Points, in no order, along strands that fork and pass close to each other.
Points whose rows are less than 71.1 apart are linked; no others are. Some points are linked to none.
J_133: [-30 -17 -26  -3 -33  57  30   9 -58 -13 -29 -47  53 -24  -1  10 -55  50
   9  -9]
J_396: [-24  14 -50  29   4 -54 -40 -29  39  22   6  21  13  21  20 -11  32  -9
 -10  -8]
J_127: [-18  18 -15 -22   2 -60  -9  -1   7 -14   1 -21 -19  25 -20  -5  42 -32
 -25 -19]
J_639: [ -5  20 -76   7 -26 -21 -12 -21  13  43  -1  25  -5   7   8  15  40  -2
 -27 -17]
J_482: [-13  14 -26  29  33 -64 -41 -29  14 -11  27   0 -19  17   8  -5  42 -25
 -11 -27]
J_394: [  1 -14   4   4 -21  33 -11   3  42  49  23  51  -4  19   8 -31 -30   8
  17  24]
J_49: [ 51  -1  14 -22   9  28  -2  45  -4 -16  31  10 -53 -25 -13  -3   3 -14
  -1   8]
J_144: [-47  24 -19   7  29 -33  38 -38  -2 -26 -48 -48  11  30  -3  -3   3  11
  -6 -17]
J_551: [  1  14   9 -29  45  14  36   7 -41 -14  -3   2 -69   4 -26  21  14 -20
  -9 -55]
J_839: [-27  24 -20  14  53 -47   8 -29 -25 -21   7 -29 -34  22  -4  26  33 -12
 -27 -38]
J_221: [-15  -8 -24 -15 -46  23  30   5 -22  18 -14 -39  60   1   6   2 -33  32
   9   9]
J_974: [-15 -20  -9  21 -33  52  13 -13  12  40  12  15  42   4  22 -11 -45  56
  15  34]
J_731: [  4 -20  71  30  22   5 -35   0  31  14  18  12   6  -2  34 -19  -7 -20
  10   8]
J_132: [ 23 -23  26  -5 -20  51   0  42 -28 -13  27 -32  -7 -36   7  -7 -17  16
   0  19]
J_425: [ 32  -7  23   1  -3  35  -7  39 -16  -1  32 -11 -31 -29   5  15   9   3
  -1  11]
J_628: [ 10   6 -39 -56 -43  30  35  21  32  21  -2  34  -5  15 -33 -38 -39   1
  14  28]
J_864: [  8 -17  21 -23 -31  45   8  32 -23 -15   1 -43  21 -15   0 -27 -34   4
   3  15]
J_166: [-16 -25 -11  16  -6  64  12   2 -67 -15 -16 -37  38 -52  13  25 -48  44
  11 -10]
J_747: [ -3  15 -35  31  17 -65 -55 -10  19  -4  30   0  -5  -2  25   2  65 -13
 -26 -10]
J_319: [-11  -8 -25 -30 -50  21  19  12  39  29   0  31  15  24 -17 -45 -26   4
  18  31]
J_177: [-13 -12 -33 -14 -26  22  27   6 -71 -16 -26 -58  66 -37  -1  39 -31  40
   1  -9]
J_373: [-19  14 -24  17  -9 -66 -35 -27  35   2  -5  -5  38  16  23 -15  31 -10
 -13  13]
J_599: [  2  -5  49  -6 -11 -10  -4  22   7 -11  -5 -33  13   6   1  -9   5 -19
   1  10]
J_826: [  9 -16  25  -5 -21  36 -26  16  35  31  23  25  10   7  17 -44 -35  -7
  13  40]
J_333: [-10   2  33  53  52 -52 -38 -39  19 -11   5  -2  15  10  35  -8   9 -12
  -1   6]
J_502: [  8  12 -64  25 -35  -4  -3 -25 -20  39  -6   3  32 -26  15  39  13  25
  -9  10]
J_646: [  9  -3  -9  16  32  46  17 -13 -22  28  22  32 -59 -10  14  26  -4 -11
  -5 -36]
J_547: [-23 -18   6  35  -3  24   4 -17  44  50  22  63   4  24  13 -15 -20  32
  25  20]
J_318: [-23  14 -40  43   6 -23  15 -46  21  35 -12  18   6  25  11  13   1  20
   6  -9]
J_355: [  3  29 -56  12 -10 -17   1 -17 -14  32   6   7 -28 -16  -6  37  42  -4
 -31 -26]
J_765: [-16   8 -40  56  19  -6  14 -62   7  33 -17  31  29   5  27  19  -5  41
   6  12]
J_556: [ 24 -11  41  -6  13 -12 -27  19  18 -11  26  23 -36   4  -7  -6  21 -30
   1  -6]
J_39: [ 36   0   7 -47 -30 -26 -28  37  41  -9   8  29  -1  -4 -30 -28   9 -45
  -4  23]
J_174: [  3  -6  55 -37  37  -3   3  22  -1 -39   7   5 -38   7 -28 -11  -9 -38
  12 -20]
J_737: [  3   7  44 -42 -18 -25  -3  41   4 -38  -7 -42   9   3 -19  -8  22 -24
  -4  12]
J_703: [ 28 -25  14 -33 -29  59  -1  26   5   2  18  -7  -6 -13   0 -60 -51  -2
   0  35]
J_856: [  0   3 -33  13 -10  21  17 -14 -76 -11  -9 -27  19 -69  16  66   1  44
   5  -2]
J_794: [ 10  17 -24 -35   4 -60 -29  17  11 -24  17   4 -35  18 -27   1  56 -34
 -25 -22]
J_445: [-16 -17  29   2  15  -2 -22 -23  37  18   9  41 -15  47  -6 -16 -12 -29
  16 -15]
J_498: [  9   2 -31 -11 -50  19  22   9 -23  22  -2 -33  39 -12  -1  13  -7  12
 -11  10]
J_843: [ 26   2 -16  11  16  20 -10  -9  -6  36  34  49 -49  -5   5  27  12 -19
 -11 -30]
J_280: [ 13 -13  11  28   4  75   3   2 -37  13  22  -7 -18 -50  26  13 -22  18
   1   5]
J_190: [ -5  -7  19  29  24  41   9   2 -72 -44 -22 -42  13 -54  18  45 -10  43
   8 -11]
J_758: [ -1 -25  23  32   7  85 -14  15 -47  -9  19 -28  14 -60  36   7 -44  36
   6   9]
J_570: [  7  14 -13 -69  10 -42   1   6  16 -22  -7  27 -32  28 -46  -5   6 -47
 -10 -26]
J_209: [ 33 -11  42 -10 -10  12 -35  23  36  12  28  32  -6  -5   9 -32 -11 -29
   6  27]
J_400: [  0  -2   7 -16  29  -8 -12 -21  23   6  16  40 -37  43 -17  -6   0 -41
   4 -43]
J_769: [ 16  20  12 -52  10 -52 -10  21  11 -30   5  13 -36  11 -43  -1  33 -40
 -12 -13]
J_402: [ 34  18 -57 -48 -37   7  23  23   5  23   1  29 -27 -15 -36  -3   0 -20
 -20  -6]
J_594: [ 13  17  28  31  16 -18  -9  18 -31 -45   5 -54   7 -18  16  41  41  29
   1   8]
J_923: [ 22   6   0   6 -24 -36 -45  24  34   7  20   4   9  -9   8  -8  40 -20
 -18  11]
J_233: [ -2 -14  70  25  46  19  -9  23 -14 -33   6 -20 -32  -5  10  10  12  -7
   8 -19]
J_165: [ -6  -2   8  38  16  17   1 -25 -10  26   6   2  -6 -12  27  16  -5  13
  -5  -7]
J_806: [ 26 -12  39  28   1 -19 -23  30 -26 -42   9 -48  40 -24  20  34  21  39
  10  23]
J_206: [ -4   2  21   8  -2 -18  14   8 -24 -30 -28 -60  40  -6   2  12   5  16
  -9  -7]
J_50: [  7 -30  61  -4  13  10 -30   7  36   5  18  24 -12  12  12 -35 -20 -38
  17  11]
J_329: [-38 -11  -2   7 -19  11  27 -15  49  29 -14  26  12  43 -17 -26 -13  22
  28  17]
J_840: [ -9 -13  35 -45  -6   9   2  15  46  -4 -16  14   6  24 -22 -39 -26 -32
  15  22]
J_250: [ 11  18 -32  17 -13 -51 -48  10  26   3  15   0   9  -9  17  -6  60 -13
 -33   9]
J_753: [ -7  18 -40 -47  -4 -29  22 -13  11   0 -12  29 -27  44 -43   4   3 -31
  -6 -35]
J_757: [-25   0  17  13 -10   7  22 -12   6   3 -29 -29  36  13  10  -7 -24  14
   5   5]
J_2: [ 11  12  12 -37 -31 -52 -16  44   9 -32  -3 -34  -3  10 -25   2  51 -24
 -12  15]
J_497: [-16   2  18 -16  16  51  35  19 -21 -16 -27 -17 -31   0 -14 -12 -22  -8
  -1 -23]
J_418: [ -5  16 -53  43  -9  -4  11 -55 -18  40 -14  27  27 -25  31  42   1  34
  -2   9]
J_704: [-13   8  21   4  28  11  34   6 -40 -27 -16 -34 -34  -9  -9  30  14   2
 -13 -32]
J_217: [  8  23 -16 -55  16  -1  47  11 -26 -10 -17  -1 -53   6 -41  11  -3 -24
 -16 -45]
J_439: [ -1 -25  26  32  18  65  -3  16 -65 -30  -5 -35  18 -58  24  28 -34  40
  11   0]
J_617: [-15 -22  -6  37  -9  48  12 -25 -18  23  -4   9  59 -15  28   7 -55  67
  31  31]
J_260: [-12  -5  18 -10  41  70  30  19 -43 -26 -20  -6 -62 -12 -13  -5 -25 -10
  -2 -34]
J_93: [ -7 -11  23  17   7 -17 -45 -13  50  17  14  29   6  29  12 -21   8 -34
   3   3]
J_755: [ 16 -20 -12  43  13  18   1 -57 -66   8 -37  20  58 -32  43  33 -29  54
  32  21]
J_520: [ -7   5  13 -11  38  44  36  18 -56 -25 -11 -20 -62 -21 -15  29   2   2
  -6 -38]
J_689: [-10  13   7  12  10 -11  18   1 -31 -20 -16 -45  -2  -7  -4  23  25   0
 -11 -13]
J_888: [-55 -24  13 -26  -8 -13  13 -17  60   3 -16  33   8  66 -41 -33  -3 -12
  36  11]
J_35: [ 46  -4  31 -37  21  -5 -11  40  22 -27  29  32 -38  -9 -24  -8   3 -30
   6   3]
J_525: [  3  25 -66 -17 -41 -22   3   4  13  31  -8  21 -14  18 -20  -1  25 -14
 -25 -13]
J_417: [ 34   2 -15 -28  14  -3 -13   1  19  14  31  59 -41  16 -24  -4  -5 -41
  -4 -35]
J_56: [-71 -24   2   5   5 -39  18 -41  52  -2 -14  18  18  71 -35 -24   5   6
  32   0]
J_989: [  6  -2  63 -13  41  -3  -2  35  -8 -47  10  -8 -50   7 -13   6  18 -17
   7 -17]
J_33: [-37  22 -15  11  44 -44  27 -33 -29 -29 -30 -50  -4  13   4  16  21   2
 -23 -27]
J_366: [ -9  -3   2  36   1 -20 -29 -18  46  35   9  32  16  23  26  -6   5  -7
  -6   6]
J_910: [  3   1 -33  42  22   3  19 -66 -56   4 -42   7  41 -27  31  36  -9  50
  16  12]
J_854: [ 25   0  27  22  12  -7 -23   7  10   7  26  15 -24  -5  11   7  27 -14
  -9  -9]
J_324: [ -7  29 -38  15  23 -46  -1 -21 -17   4   4 -10 -35   1  -4  23  45 -11
 -30 -34]
J_604: [ 19  10  21 -73  -4  -7  18  45   2 -41 -14 -12 -21   7 -45 -21  -7 -34
  -3   1]
J_489: [ -3 -22  -1  44  12  52   4 -32 -47  11 -24   8  58 -36  42  24 -55  60
  31  21]
J_359: [-68  -8   1  15  18 -38  33 -40  42  -6 -37 -12  37  59 -17 -23  -6  31
  26  10]
J_643: [-34  -7 -19  -5 -48  31  34   0  10  15 -14 -18  49  21  -2 -19 -36  41
  21  23]
J_364: [  9 -12  73  40  41  15 -24   6   2 -11  16  -5  -5 -13  33   0   1  -4
   9  -2]
J_267: [-37 -23  32 -37 -13  -7  -6   1  60  -3 -22  21  14  49 -26 -41 -20 -28
  32  22]
J_406: [  0 -14  52   1 -14  16  -5  22  -7 -18  -7 -41  30  -9  14 -19 -19  -2
   9   9]
J_59: [ -7   8   7   6  -5 -50  -4 -16  -6 -24 -37 -62  67   6  14  -2   6  12
  -3  13]
J_850: [-31   9 -49  23  -6 -39  -5 -39  38  26  -2  34   5  43  -3  -5  19   5
  -2 -13]
J_84: [ 16  13 -53 -43 -45  29  32  20   6  26  -3  21  -8   3 -26 -14 -23  -4
  -2  15]
J_362: [ 21  21 -56 -49 -33 -17  18  10  12  21 -10  40 -25  24 -40  -3   7 -30
 -13 -23]
J_815: [-17  12  -5  17  -7 -61 -12 -28  10 -10 -26 -36  46   8  10  -8  17  -6
  -7  12]
J_67: [ 23   7   9 -77 -12 -26  -3  39  36 -34  -3  19 -15  -3 -47 -23  -9 -45
   2  13]
J_79: [ 46  12 -19 -26   3  12   2  17   9  20  26  49 -45 -12 -22  -6  -5 -22
  -6 -13]
J_335: [ 11  -3  54  32   5 -33 -30  14  -4 -35   2 -49  42 -14  26   4  20  11
   3  24]
J_159: [ 50   1 -16 -26 -20  24 -13  27  13  25  40  47 -33 -24  -6 -20 -11 -18
  -4  17]
J_997: [  4   5  23  28  21   4   4   7 -61 -55  -6 -50  17 -36  16  62  20  46
   6   1]
J_939: [ 27   9 -22  17   4 -13 -18   8   4  22  33  32 -40  -7   5  17  40 -13
 -19 -22]
J_71: [ -1  -3  22  68  65 -30 -20 -60   5   7 -11  11  19   4  51   4  -2  10
   7  -3]
J_736: [  7 -19  32 -37 -21  38   4  22  22  -7   4   0   2   9 -12 -54 -46 -14
  14  35]
J_176: [ 28   1   3 -19 -45 -17 -25  34  28  10  17   8  10  -7  -2 -20  21 -23
  -9  23]
J_780: [-12  -2 -16  48  -5   8 -19 -26  40  60  19  58  11  19  28  -1  -8  18
   1  10]
J_155: [-16 -13 -25  -2 -46  40  25  -1  22  45   6  11  22  21  -5 -28 -30  38
  16  34]
J_979: [  5  10 -40   3 -42  -9  -1   0  -6  26  -5 -16  28  -9  11  13  14  12
 -23   6]
J_830: [ -9  17 -13 -17 -23 -65 -10   5  12 -25 -15 -39  12  12 -14  -1  50 -16
 -27   2]
J_446: [ 17  -6   2  10  14  74  12   1 -35  18  23  16 -54 -37   8  14 -17   3
   1 -13]
J_777: [  8   7 -27  29  12   6  14 -47 -67   0 -18  -6  20 -57  31  62  -4  34
   6   2]
J_315: [  1  -3  39  36  26 -43 -26  -6  11 -21   3 -25  16  -1  21  -2  31  -4
  -8  11]
J_576: [ 15  18   7 -56   1   2  27  38 -16 -28 -13  -7 -44  -4 -37  -2  -5 -20
  -9 -20]
J_115: [ 50 -10   6 -34 -24  39  -7  34  10   5  35  15 -22 -30  -7 -43 -38 -13
  -5  37]
J_675: [-51  12 -20  13  22 -36  42 -46  15 -17 -50 -22  38  41  -2 -17 -11  39
   8  -1]

A fork is a point with three links. Follow the links from the first point to the second and name the forks in between, in order.
J_794; J_144 -> J_362
J_646; J_335 -> J_439
J_856; J_84 -> J_155
J_318; J_482 -> J_520
J_755; J_497 -> J_155 > J_520
J_67; J_617 -> J_520 > J_155
J_815; J_324 -> J_155 > J_362
J_159; J_617 -> J_362 > J_155

Follow the links from the first point to the second, and from the first to the third. Name the last point that the two ways share.
J_133; J_794; J_333 -> J_439
J_396; J_769; J_639 -> J_362
J_617; J_769; J_576 -> J_155
J_974; J_703; J_406 -> J_362

Name the points in between on the shortest way along the links from the first point to the second, in order.
J_217; J_979 -> J_551 > J_520 > J_704 > J_689 > J_206 > J_59 > J_815 > J_373 > J_396 > J_850 > J_318 > J_765 > J_418 > J_502
J_599; J_839 -> J_737 > J_2 > J_830 > J_127 > J_794 > J_769 > J_570 > J_753 > J_362 > J_525 > J_639 > J_355 > J_324
J_794; J_910 -> J_769 > J_570 > J_753 > J_362 > J_402 > J_84 > J_628 > J_319 > J_155 > J_974 > J_617 > J_489 > J_755
J_71; J_854 -> J_333 > J_315 > J_335 > J_806 > J_594 > J_997 > J_190 > J_439 > J_758 > J_280 > J_446 > J_646 > J_843 > J_939
